Points on a hilly landscape, in no order, each with its height.
From any point a ball rolls to the lowest of the 2 points nearest to it. It stops when none of these is lower. Distance is the straight distance between rows; heights are no part of it.
pako: [-21.9  26.3 -16.0  25.1   7.1  37.6  33.7  -5.3 -45.0  10.4  46.5   6.8
  18.0 -12.3  -1.7  23.6 -32.8  35.5 -29.0 -10.5]  height 591
tise: [-21.4 -32.1  18.6  18.5 -19.3  -9.8  29.1  29.3 -10.8   0.4  27.9  59.3
  14.1  -4.5 -12.2   7.6 -15.1  37.4  22.2  -6.7]  height 379
Rol: [ 53.7  11.8  -2.7  61.5 -25.8 -16.1  16.2  16.2  28.7 -34.8   1.6 -39.6
 -45.3  39.6   2.3  25.1  13.2 -22.2  22.3  -5.5]  height 441
votu: [-31.1 -18.8  35.7 -40.5 -28.3   7.8  -6.9   6.4  13.9  27.3  24.0  29.6
  30.6 -57.5   4.7 -50.5 -32.0  42.9   3.5  17.6]  height 456
Vavo: [-26.6  14.7   7.7 -72.3  64.4 -39.8  21.0 -13.2 -15.9   9.7  -9.2  28.6
   5.4   1.7   0.6 -27.4  -3.8  -6.9 -51.6  -8.0]  height 596
tate: [  4.9 -20.6  37.0 -60.8  -0.3 -19.6 -11.8  10.0  35.9  15.5   3.9  12.8
 -24.7 -20.5 -10.9   0.4 -15.0  35.1 -33.8  10.6]  height 892
tonef: [ 34.1 -65.4 -47.4 -21.9  24.0   3.4  32.6  20.9  22.7 -13.6  48.4 -21.9
 -45.1  24.7   5.3   2.2  -7.7 -13.9  43.9 -31.4]  height 775
zed: [  7.9 -35.1  -4.1 -17.8  22.7   9.0 -23.0 -28.4  26.0   6.7 -17.8 -56.5
  12.9   1.5  14.5 -28.6  20.9 -49.4  34.8  14.9]  height 851
sefam: [  7.7  -9.8  19.6  58.5 -44.6   4.6 -25.3   6.0   8.9  -6.3  13.8 -27.0
  -5.7  -6.4  -0.1  11.9  -0.4  -3.5  43.9   2.2]  height 317
beri: [ 14.3 -51.1  46.2  26.7 -28.7 -25.8  -3.8 -29.6  55.4  -1.3 -16.4 -14.2
  -4.9 -13.3  -5.1 -20.0  22.5   2.8  56.2  24.6]  height 531
Siti: [ 29.3   2.0 -46.5  40.5   6.9  32.3  47.5  29.7 -14.2 -26.5  36.0 -30.0
 -24.0  23.5  11.1  12.5  -9.9 -12.4  29.4 -40.3]  height 578
Veza: [-36.0 -18.4  11.1 -46.7   5.1  -7.9 -44.1  24.2  -9.5  11.4 -34.0  49.3
  33.4 -14.3   5.6 -32.1   2.5 -19.2  24.2   0.3]  height 745
Lelal: [ 44.4  13.7   0.1  50.6 -11.5  -8.6  31.0  -8.1  34.5 -22.8   0.9 -31.8
 -29.1  32.5   2.4  32.3   3.5  -1.6 -15.5  11.4]  height 502
dep: [-25.8 -28.3  24.5 -28.2 -11.8  35.6   0.5 -23.8   7.9  30.9  39.9  -4.8
  30.4 -56.3  -3.0 -32.5 -43.6  35.7  -2.1  18.0]  height 480
sul: [-18.3  -3.0  28.9 -41.3 -23.6   3.8 -16.6  25.8   4.3  19.6  25.7  28.0
   8.4 -40.9  -7.4 -14.4 -26.2  50.2 -21.1   6.2]  height 428
ninok: [-20.2  46.5  -8.1 -44.1  57.7 -43.1  19.4  -5.6 -21.3   8.9 -14.3  40.6
  -3.5  23.9  -9.9  -6.8   6.5   1.4 -61.7 -22.5]  height 566
farok: [  1.7  23.3  -9.6  38.5   0.1  41.3  35.9 -49.7 -15.2   1.5  24.7 -48.9
  16.8 -14.8   6.0   5.9 -20.8  10.5 -32.4  24.5]  height 265
lep: [ 16.2   7.9 -65.4   3.2  27.2  53.4  31.8  14.6 -46.6 -32.3  25.9 -54.3
 -20.1   2.5   9.5  -7.5  26.9 -38.6  18.9 -36.9]  height 832
kanu: [ 36.2  30.7 -29.1  24.5  17.6   0.0  39.9 -15.4   9.1 -13.1   4.4 -26.8
 -36.6  32.9   7.3  37.6   1.2   1.2 -36.9  -4.5]  height 565
dinim: [-14.9  -7.2   2.7  25.7 -31.0  22.6 -46.9  13.3 -16.5   2.9  11.4  -3.6
  16.8 -13.7  -2.6  10.0 -13.3 -10.1  39.7  -8.1]  height 242
Fam: [ 21.1 -36.2 -14.0   8.6  13.3  13.4  30.0  -1.3  21.2 -11.9  20.9 -44.3
   0.1  20.4   9.0  -5.4   0.2 -21.9  25.5   3.5]  height 361
Teto: [ -7.8  33.5  21.9 -32.8  -0.1   2.1 -34.2 -30.0  17.0  16.3 -44.1  -6.1
  18.9 -15.1  -3.6 -27.2  -0.1  -7.7 -30.0  29.8]  height 254
vero: [ -4.8 -38.2  36.0   7.8 -35.8 -50.2   5.6  25.4  -2.3  -9.5 -40.4  58.0
  -2.3  -4.8 -18.1 -16.0  17.8  33.4  31.9   5.5]  height 610
puv: [ 38.7 -28.1 -32.8  12.0 -10.9 -25.0 -11.3  39.3  26.1 -15.1  26.1   9.1
 -73.1  31.4   0.9  42.4   0.5  -4.6  34.1 -43.9]  height 791
rela: [ 15.4 -30.4 -16.6   0.6  27.1  -7.6  38.1  -4.3  23.0 -13.8 -15.2 -14.6
  16.0  39.5  15.1 -19.2  17.8 -38.1  23.5  11.7]  height 400
Suguv: [-17.1  25.0  30.2   0.9 -46.7  -5.7 -19.9 -10.5   8.1  10.0 -30.7  38.0
  30.7 -30.0  -8.9 -45.0  -1.8  21.9   8.5  25.4]  height 699
Lal: [ -4.1  34.4  19.0 -42.3  -1.5   4.7 -18.1   4.3   3.2  19.1   3.7  -0.2
  -8.7 -20.7 -12.8   4.1 -18.1  40.0 -61.0   8.0]  height 423
ramul: [ -0.2  21.5 -11.6 -22.2  32.1   6.9 -16.4 -42.3  -5.7   5.1 -47.7 -35.6
  18.7   7.7   7.9 -14.6  22.7 -43.0 -27.5  25.8]  height 768
baf: [ 10.2  23.8 -31.8  49.4  -6.5  31.7  -6.3   9.2 -24.2 -18.8   2.1 -44.6
  14.6  16.6  13.9   0.2   0.8 -40.5  28.6  -7.6]  height 809
zelo: [ 34.2 -53.8 -18.3   2.8  -3.7 -12.4   7.9  29.0  28.7 -12.7  40.1 -10.2
 -44.7  21.7   1.5  25.8  -6.7  -7.6  43.3 -23.5]  height 782
mepum: [ 42.9  -9.1 -32.4  33.0  -4.7  13.4  25.8  25.9   9.9 -17.2  46.9 -30.1
 -53.8  13.7  11.1  33.9 -17.9   2.1  19.0 -41.2]  height 595
dulak: [-22.0  29.0 -31.7 -47.6  38.2  13.0 -38.5  -3.2 -50.0   9.2 -34.9   3.9
  15.5  -1.4   2.7   4.4  21.8 -31.5 -30.6  -3.8]  height 772
baru: [  7.6   0.3  19.7 -20.4 -13.3  -9.9 -60.7  25.4  13.5   2.8 -18.3   3.6
 -24.3  -3.6 -11.9  29.4   5.8   2.7  -3.4  -9.2]  height 453
Peran: [ -7.0 -18.1  28.7  25.3  -8.6  -8.1  57.7 -10.6  19.1   3.3  31.2  21.3
   8.0  -1.3 -10.1   3.7 -21.7  38.9 -10.9  17.3]  height 714
gomop: [ -2.6  27.9 -19.9  52.9 -13.3  43.7  15.3 -48.2 -13.6   1.0   4.7 -39.1
  40.2  -0.8   9.2 -13.9 -14.6 -20.2   6.2  23.8]  height 388
lotu: [ 13.5  -3.6   7.8  65.5 -25.9  38.7  27.3 -23.9  10.3  -4.6  45.9 -50.9
   7.4 -16.5   8.0  14.0 -29.1  14.4   6.9  12.7]  height 238
Pev: [-36.1  -4.1  14.7 -46.7 -27.7   3.2 -42.5  35.8 -18.8  20.8  -6.4  59.7
  37.5 -37.7   1.6 -41.9 -15.7  15.7  13.3   0.9]  height 734
futu: [ -7.3  38.0   7.1   4.9  28.8 -10.6  14.4 -48.8  12.2   4.8 -53.7  -9.7
  31.1  18.1   6.7 -27.1  14.1 -30.6 -33.1  36.6]  height 788
funos: [ -7.4   6.6  16.8  59.5 -26.6   9.0  39.2  -0.9  -4.4  -7.0  25.6  19.3
  15.5   1.1  -8.2  19.4 -19.7  35.6  -3.1  10.8]  height 678
Lut: [ -5.2  36.9 -10.4  41.0   0.1  20.9   9.7 -20.0 -17.0  -2.7 -13.3  -9.6
  30.8  14.4   3.2   5.1  -4.9 -10.6 -15.0  17.5]  height 475
vel: [-15.9   9.0  15.6 -35.0 -24.4  21.0 -54.3  13.0  -7.9  18.4  -0.5   8.3
  13.3 -33.7  -9.9  -4.7 -21.0  17.2 -11.1   2.8]  height 383
pel: [  0.2  25.6   8.5  25.8 -29.3   0.4 -61.4 -31.4  14.5   5.6 -42.2 -16.4
  21.1  -0.4  -5.1 -18.2  18.4 -41.7  38.8  17.1]  height 296
rigu: [-11.7 -18.0  -4.9 -46.8  53.4  11.2  23.2 -55.1  -7.4   6.7 -11.3 -37.6
  16.4 -18.6  12.6 -31.1  17.7 -31.6 -29.3  30.3]  height 867
daki: [  2.7  14.6 -25.9  44.1  -5.4  -1.4 -11.1  19.2 -10.2 -22.4 -36.5  -3.5
  28.9  43.8  10.6  -7.9  31.3 -53.8  45.2  -1.3]  height 711
sog: [  4.4 -21.0 -11.0  -9.2  33.3  13.9  24.0 -49.7  18.2   1.6 -15.9 -49.2
  29.3   2.8  18.3 -34.6  16.7 -38.2   5.8  27.6]  height 858
Megun: [-31.2   6.8  31.7  -1.3 -11.4  -6.5  18.2 -22.8  10.4  12.5 -17.4  37.6
  41.5 -24.0   1.1 -50.9 -11.9  13.6   6.1  27.0]  height 674
zet: [-13.2  -1.8  45.3  21.4 -57.1 -13.3  15.6   7.7   1.1   4.3   2.3  39.2
  10.5 -31.1 -18.1 -23.6  -9.7  65.9   1.9  20.0]  height 541
sisot: [ 10.1 -50.6  55.8   1.3 -30.6 -11.5 -19.4 -24.0  61.6   9.8   6.9 -23.1
 -15.5 -31.4 -11.7 -11.1   0.5  23.8  25.9  23.4]  height 512
kiti: [ 32.5 -21.2   1.2  41.9 -14.1  20.4  24.0  -1.9  26.1 -14.5  41.9 -63.7
 -21.1   3.9   9.5  12.6 -16.8  -3.3  24.0  -1.1]  height 315
dusu: [  8.9  59.4 -29.0  29.8   0.1  11.4 -37.3  24.0 -31.5 -11.8 -26.8  -1.7
 -16.2  23.0   7.3  50.0  10.5 -14.2 -19.4 -28.3]  height 579
mig: [ 12.1   8.4 -39.3 -17.2  14.5  16.4 -50.0  27.3 -26.6   7.5   9.6 -14.4
 -53.4  -3.5  13.2  54.3  11.0  -8.2  -4.9 -59.9]  height 827
pama: [ 13.8  -9.0 -21.3  31.9  -5.4  22.6  25.1  21.2  -6.5  -4.1  52.9  -1.9
 -24.9   0.5   8.9  46.6 -26.0  25.4   7.9 -36.7]  height 614
buvo: [ 21.4 -15.9 -51.2  -9.7  25.2  25.9   4.5  25.6 -20.2 -17.4  22.4 -45.9
 -27.6  14.3  12.9   6.6  15.1 -34.1  31.8 -39.2]  height 837
Bili: [ -6.6  19.8 -14.2 -59.2  31.1   3.1 -38.3   9.1 -20.1  13.4 -14.7   5.6
 -23.0  -7.0  -6.6  25.7  10.7   5.8 -44.1 -18.9]  height 351
seka: [  4.3   1.8 -16.3  19.4   1.0 -23.2   4.3  32.1  -4.9 -13.7 -12.0  46.5
 -11.2  37.4  -2.8  33.9  16.3  -2.8  12.4 -20.9]  height 659
luvo: [ 18.8 -61.3  47.0  19.4 -40.8 -18.9 -13.5   3.0  44.0  -1.3  23.6 -19.7
 -34.0 -18.4 -14.5  15.4   0.5  22.6  38.5   6.2]  height 490
bobub: [-23.6 -20.0  -7.1 -54.4  26.0   6.6 -44.5  17.8 -21.0  12.9 -19.3  17.3
  18.3 -10.8   3.3  -3.9   3.5 -21.7   7.5 -11.4]  height 753
Mikop: [-14.1  45.5  18.1 -30.8  39.8 -72.8  32.8  -2.8   2.9  -2.4 -21.5  54.1
  -0.6  32.0  -8.6 -22.6  -2.1   3.7 -58.4  -4.5]  height 517
Kori: [  5.8  -9.3  38.4 -12.0 -32.2 -24.9 -71.0  15.7  23.5  -0.5 -40.6   5.1
 -14.9  -8.4 -15.8   3.4  22.3  -5.8  21.0   6.5]  height 412
Zitig: [ -5.2  57.8   8.3 -48.7  -5.8   7.4 -52.0  -3.8 -10.7  19.1 -31.9  -3.8
   4.5 -19.0  -8.3  -8.3  -4.9  11.3 -60.1  17.7]  height 349
gapem: [ 16.3  27.9  32.3  11.9 -21.9   7.6   3.6 -15.2  24.1   4.1  11.9 -18.1
 -21.6 -14.6 -15.5  28.7 -22.6  45.3 -53.0  19.5]  height 293
gufuz: [  0.6  36.8  -5.8  17.3  -3.8 -10.2 -31.1  25.3 -14.5  -9.3 -36.2  27.5
   0.1  25.5  -6.0  32.2  17.5  -9.7 -10.2  -8.5]  height 618
did: [-10.7 -29.3  38.4 -42.4   6.6   9.0  21.1 -12.0  25.2  22.4  39.3  -0.7
   1.3 -36.8  -6.8 -14.5 -36.0  47.0 -28.6  15.4]  height 504
lonab: [-11.0 -20.4 -33.4  38.4   4.2  16.8  32.5  33.6 -23.2 -13.9  18.1  18.2
  37.9  28.8  12.7  -2.9   1.2 -19.4  48.7 -16.3]  height 528
tiz: [ 15.7 -31.4  23.3 -23.6  -4.4 -25.1  -2.7   9.9  36.5   0.7   7.0  19.6
 -33.1   3.9 -12.9  24.7  -4.1  20.9  -7.8   2.1]  height 903
gemo: [ -9.9  28.8 -46.3 -16.7  17.1  37.1 -44.5  -4.4 -61.2  -0.3  -7.8 -23.9
   8.4 -13.4   4.4  17.6  17.0 -32.7 -13.8 -13.3]  height 783
fik: [ 25.2   8.2 -32.9  34.7 -18.5 -11.6 -15.6  48.1  -0.7 -13.1  11.4  34.6
 -58.7  28.0   7.4  61.2   3.1   6.2  16.6 -57.2]  height 805
neron: [ 24.0  -0.6  11.4  68.2 -36.2 -10.7   4.4   7.8  17.1 -24.9  -6.3 -21.8
  -8.2  23.6   1.6  12.5  17.0 -14.4  35.6   6.5]  height 380
mipo: [ 24.9  18.8 -29.1 -20.4  30.1  22.1  -9.3 -29.4 -17.8  -8.2  -1.4 -66.2
 -35.1  -8.8   7.7  26.1  30.6 -23.1 -44.7   1.5]  height 228
zera: [ 20.8 -22.0  12.8  13.8 -11.8  -2.5  -6.2   6.8  24.1  -4.0  19.6 -14.4
 -27.5   1.4  -4.0  36.7  -9.6  11.3   2.3  -5.1]  height 916
tarad: [ 17.1  36.1 -29.6  20.9  15.5  -0.9 -27.6  12.6 -12.7 -18.2 -44.2 -25.2
   4.5  43.3  12.0  14.2  31.3 -52.4   6.6  -4.4]  height 730
pipu: [ 21.1 -19.4 -42.8  -8.1  29.0  27.8  21.9  18.4  -8.8 -28.1   5.7 -64.1
  -8.7  27.8   6.2 -25.6  20.5 -52.3  45.7 -19.1]  height 842
mitu: [ -2.0  48.7  -8.8 -26.1  13.8  12.3 -19.3   2.0 -21.1  13.7  -0.1   0.3
 -27.3  -7.1  -9.3  38.5  -4.3  33.5 -63.4 -18.7]  height 404
Kud: [ 10.6  14.4 -23.9  41.8  -5.9 -22.8   1.0  34.4  -7.5 -29.0 -36.7  27.9
   5.1  53.4   3.4  19.1  36.7 -32.8  29.3 -12.5]  height 690
feza: [-15.4 -34.1  -0.2 -12.6   5.6  -9.2 -49.3  20.2   0.8   2.6 -33.4  11.1
  25.4   9.3   7.9 -14.6  22.8 -47.9  52.7  -4.9]  height 212
funi: [ 14.4  22.5  35.2  23.0 -18.7  17.4   2.3 -51.0  39.8   8.4  -4.6 -43.3
  -2.6 -17.2  -8.2   4.4 -14.7  22.0 -36.9  36.7]  height 118
vut: [ 32.0  -6.9 -41.3 -51.5  44.4  -0.4  -1.7 -24.4   1.1  -5.8  -1.9 -44.5
 -56.2   5.8   4.5  26.9  34.8 -23.8 -39.1 -10.0]  height 271
Tino: [-23.3 -38.9  40.5 -13.3 -14.1 -21.7  29.0  15.1  11.0   5.7  15.7  54.2
  15.5 -21.5  -8.5 -24.0 -15.9  38.3  11.7   8.4]  height 325
fus: [ 20.8 -56.7 -55.5 -13.7  25.5 -17.9  47.3   8.4  26.6  -4.4  47.6  26.7
 -49.6  34.3   3.1   4.8 -16.7   6.9  16.8 -23.7]  height 767
Sim: [ -1.9  16.0 -36.9 -34.8  55.2  -9.9  34.2 -23.7 -23.5   5.6   6.8   2.8
 -23.1  16.4   2.4  13.0  17.8  -5.2 -49.5 -14.2]  height 640
vup: [ 15.7  12.7  -4.5  12.7  -6.2   1.0 -50.8  26.4  -1.9  -7.7  -5.4 -21.2
 -26.8  11.6   3.5  41.4   8.1 -18.3   8.9 -22.2]  height 497
mebu: [-14.5  52.8  22.6 -11.4  -5.5 -17.4 -16.9  -6.0   4.2   7.5 -47.7  26.8
  21.8   5.1  -7.0 -23.0   6.0   1.2 -38.0  26.0]  height 353
gefi: [ -8.1  -3.4  13.3  -0.6  -2.7 -12.0 -44.5 -17.7  21.2   3.3 -57.0   6.5
  28.2   2.9   4.1 -29.3  27.4 -43.9  36.6  18.2]  height 251
Bila: [-25.9   2.2  -5.9 -76.5  39.9   2.0 -42.5  -6.8 -27.1  15.5 -40.8   7.2
  19.9 -14.7   5.1 -21.9  12.0 -30.0 -21.6   6.2]  height 762
suzo: [ 21.3  14.2 -28.5   7.6   0.8   3.4 -19.7  25.9  -1.2   1.0  12.0   9.1
 -55.3  14.1   7.1  60.8  -3.6  12.5 -12.6 -49.4]  height 817
Kofan: [-24.6 -36.7  30.2 -80.4  26.7   1.9  -5.1 -14.0  12.3  26.3   6.8   1.5
  13.4 -45.2  11.4 -41.5 -23.9  12.2 -17.0  13.8]  height 880
pibar: [-55.2  23.7  18.2 -14.6  30.7 -23.6  41.5  -2.1 -34.8   7.0  13.8  55.1
  56.4  -3.8   2.3 -51.6 -26.9   6.9 -18.8  -6.5]  height 604
Simav: [ -8.5  42.7  33.0 -35.8   6.7 -55.8  -2.2  14.1  12.6  -0.5 -47.3  51.5
  -1.6  16.8  -9.4 -19.8  14.0   7.4 -45.4  14.6]  height 446
Kupu: [ -2.5 -10.3  16.6 -20.6   7.5  13.5  30.2  -5.6   8.2  19.4  56.3  -1.6
 -20.5 -27.1 -12.1  22.8 -39.9  61.8 -41.0  -4.7]  height 529
nal: [  4.9 -41.7  34.0  28.0 -22.2 -34.4  14.1 -14.0  30.0  -8.2 -34.3  21.8
   7.8   0.9  -4.4 -18.4  25.5   3.5  41.6  20.8]  height 542
foz: [ -4.7  41.0  30.9  27.1 -35.9  16.0  -1.0 -47.7  21.2  13.1 -11.2  -4.0
  23.3 -23.0 -12.9 -23.8 -18.2  24.2 -20.4  36.6]  height 285
Fen: [-20.6  20.8  20.1 -23.7 -65.1 -10.3 -46.5  16.7 -12.2  15.1 -28.7  57.8
  34.4 -42.9  -4.8 -51.5  -0.7  25.5  20.8  12.6]  height 719
Gal: [ 11.6 -26.5  32.0  12.0 -24.5 -22.1 -53.9   1.6  33.0  -1.0 -17.6 -28.5
 -17.4   2.8  -5.8   2.8  23.1 -23.6  44.7   9.4]  height 374
Gineb: [ -6.1  35.9 -44.2  23.9  -4.3  38.5 -32.1  -9.6 -50.6  -5.2 -11.9 -29.8
  31.7   5.4  10.2  -0.3   3.1 -49.0  12.9  -3.0]  height 795
duno: [-31.0  21.2  -3.3  45.8  -7.8  12.0  22.8 -10.3 -24.8   1.8  -5.4  32.6
  53.5   7.9   0.5 -14.1 -10.1  -2.7   8.2  14.4]  height 476
fim: [ -1.9  -6.9  25.9   7.8 -31.8  -0.8 -75.1 -21.2  25.2  16.7 -11.8 -36.9
  -1.4 -16.8  -4.2 -14.2  10.9 -32.1  58.2  11.2]  height 341
Nukez: [-10.0 -41.4  -1.3   3.7  17.2 -18.7  65.2   4.5  10.9   3.2  47.5  40.3
  -0.4  15.3  -4.0   4.9 -24.0  25.7   4.1  -4.4]  height 739
divo: [-25.0 -12.3  41.1 -13.7 -34.3 -45.1  31.3  42.0 -11.3   4.0  19.3  76.5
   9.4 -23.7 -13.6 -31.1 -11.0  69.2  -4.1  -1.8]  height 260
faset: [-18.8  43.9  10.6  42.3 -26.0  15.6  14.2 -50.3  -1.6  10.9 -19.8  17.5
  52.5  -8.5  -4.2 -32.7 -14.3   1.2   1.1  33.6]  height 390
tebuv: [  5.5   1.8 -16.1  32.4  -4.0  52.6  20.8 -23.1 -27.1   1.4  53.4 -54.1
   2.3 -29.8   7.7  22.2 -29.7  16.5 -14.8   1.0]  height 116
Lik: [ 18.4   9.7 -50.0   3.3  38.0   6.9  54.9 -10.1 -12.8 -10.3  15.7 -15.6
 -22.4  30.4   9.6  16.0  11.1  -6.4 -21.6 -16.8]  height 608
nalu: [ -6.4  -7.9  48.7   6.2 -48.7 -56.1  24.6  16.9  -3.3  -4.0 -34.3  57.1
   2.7 -17.2 -16.0 -40.4   9.8  61.5   6.5  18.3]  height 581
Tiguf: [ 17.3  10.0 -15.0  -4.0  23.6  -6.7 -10.3 -10.9  12.0  -7.8 -38.0 -30.2
   0.7  30.4   9.5   7.4  26.0 -38.5  -8.8  12.3]  height 749
Mek: [ -7.2  22.6  14.2 -46.6 -27.0  20.3 -72.0 -19.2   8.6  25.6 -24.8 -13.3
  15.4 -39.6 -10.4 -24.1 -14.9  -3.8 -11.3  16.5]  height 331
riveb: [ -3.6  26.8  39.9  40.6 -48.5 -15.7  17.5  -7.8   7.3  -6.6 -20.0  29.2
   5.3  -6.9 -19.4  -6.8   1.2  46.9 -15.5  26.1]  height 487
Poko: [-21.4   7.6  -8.5 -13.5  24.9  22.8  42.2 -16.6 -32.4  19.6  61.2  -1.5
  -4.4 -26.8  -8.0  18.5 -29.2  50.9 -47.2 -16.5]  height 553
Bifes: [  6.9  33.0  34.9  21.4 -41.7  -2.7 -18.0   8.3  11.6  -1.4 -10.3  10.0
  -9.7 -11.6 -18.1  18.6  -7.8  39.1 -30.1  16.0]  height 407
fifu: [  9.9  -3.9 -46.0  41.0   8.5  12.5  51.7  35.9 -14.4 -22.3  27.9  14.0
   1.4  41.0  12.1  14.8  -2.3  -6.1  33.1 -32.6]  height 555
Mul: [ -5.6 -51.0  14.8  35.4 -39.9 -19.1  10.3  40.0 -13.7 -13.3  22.3  50.3
  -6.3  -4.3 -14.0  23.5   0.2  35.7  49.4 -19.1]  height 424
farak: [-51.9  37.2  -2.6  25.5   7.9   2.6  35.7   1.1 -48.1   6.6  12.0  54.2
  62.4   6.3  -5.5 -25.6 -23.7   7.9 -10.5  -1.7]  height 548
zat: [ -5.3 -12.0  13.0  24.2  -3.4 -32.2  21.8   2.8   9.7 -12.3 -33.3  39.7
  20.2  25.4  -1.4  -8.4  23.8 -13.4  21.5  16.0]  height 503
volu: [ 16.4 -63.1  28.3  36.7 -46.8 -26.7   6.6  23.3  14.4 -15.6  26.3  14.3
 -28.8  -5.5 -15.3  25.7  -0.8  33.3  51.1  -7.4]  height 459
vira: [ 29.2  41.2 -16.0  53.0 -10.7  12.1 -14.5  20.3 -11.1 -14.6   4.6 -26.9
 -31.7  11.4  11.5  49.6  -3.8  -8.0  -5.8 -24.8]  height 540
mef: [ -8.6 -30.2  -6.7  -0.9  -2.8   8.5 -52.2  22.2  -5.0   4.6   4.7 -20.7
  10.9   3.2   8.3   0.0   9.0 -40.0  55.4 -12.5]  height 178
pil: [-11.9  -9.8  -8.4   1.8  28.0  -7.9  26.5  -6.6  -1.7  -1.6 -16.9  11.6
  30.3  23.0  10.6 -10.3   7.7 -23.9   3.1  12.7]  height 448
Paten: [ -8.8 -43.5  46.7 -72.3  -7.5  -6.7 -23.9  12.3  38.3  23.7   7.6  12.4
  -2.8 -45.5  -0.9 -28.6 -17.3  31.2  -7.9  12.6]  height 885
kazam: [ -0.5   8.5 -10.6  30.2   5.5  12.8  38.7   2.6  -8.3  -0.9  32.3   7.2
  -0.1  11.1   2.6  30.3 -17.9  24.6 -14.1  -9.0]  height 636
vud: [-37.3   2.5  40.1 -18.5  17.8 -36.4  44.5  -5.8   4.5   6.0   1.1  50.9
  34.8  -7.4   2.6 -47.9 -18.4  15.5 -12.5  11.6]  height 641
rames: [ 26.9  37.4 -50.7  29.5  16.2  33.0  14.5  11.8 -32.9 -28.6  -5.0 -53.7
 -10.6  23.8  14.8   7.5  20.4 -38.5   4.8 -24.2]  height 823
mive: [ 11.3  -7.9 -20.9 -58.1  44.9 -10.1 -18.4  -5.5  -1.9   6.4 -17.5 -11.4
 -31.0  10.0   1.4  22.8  20.7 -16.4 -30.9 -11.1]  height 309
pini: [  2.9 -48.4 -30.0   0.2  18.4 -41.3  65.0   4.3  24.5  -2.3  51.4  64.5
 -34.9  32.6  -7.7   7.4 -23.8  24.4   9.9 -13.0]  height 754
vivud: [-30.4   1.3 -16.9 -57.8  62.0  -4.7  21.8 -18.0 -39.9  12.5   7.4  10.9
   7.5 -11.5   1.1 -12.6   8.6  -7.4 -42.9  -7.5]  height 619
Gigeg: [  0.5  17.9 -23.8 -30.7  24.3  36.0 -11.3 -48.2 -33.2   1.3   2.5 -56.3
  -6.3 -31.9  -0.1   6.3  25.6 -22.3 -49.9  19.4]  height 172
kemep: [-12.8 -38.1  19.8 -63.0  37.3  11.5  -4.6 -46.9  15.3  21.8  -6.0 -32.5
  12.7 -38.1   9.7 -32.5  -5.7  -9.9 -20.3  26.8]  height 875
Mese: [-22.7 -13.2 -29.2   2.0  27.9   3.5  16.7  23.3 -27.4   1.2   4.9  34.3
  32.3  21.9   9.7   4.2   3.4 -15.9  18.4 -16.0]  height 495
Geme: [ 14.0 -22.4 -32.6 -20.6  30.8  20.3  -9.5  -6.7  -5.6 -12.5 -11.7 -73.5
   7.3  14.7  11.8 -29.0  34.5 -63.6  33.2   2.7]  height 847

For each start below, name the point where the ball stops.
pako: Teto
seka: mef
suzo: tebuv
Peran: tebuv
beri: divo
mig: mef
vero: tebuv
Sim: mef

Call two points neighbours if one is among the 2 nearest of the other. Go from one point of each pair to the other, from neighbour to neighbour, staying as low as possible. Name the highest point that can't be avoided.
funi, tebuv: duno
divo, Teto: kazam
Gigeg, mef: Sim
funi, divo: nal
Teto, Gigeg: Lal
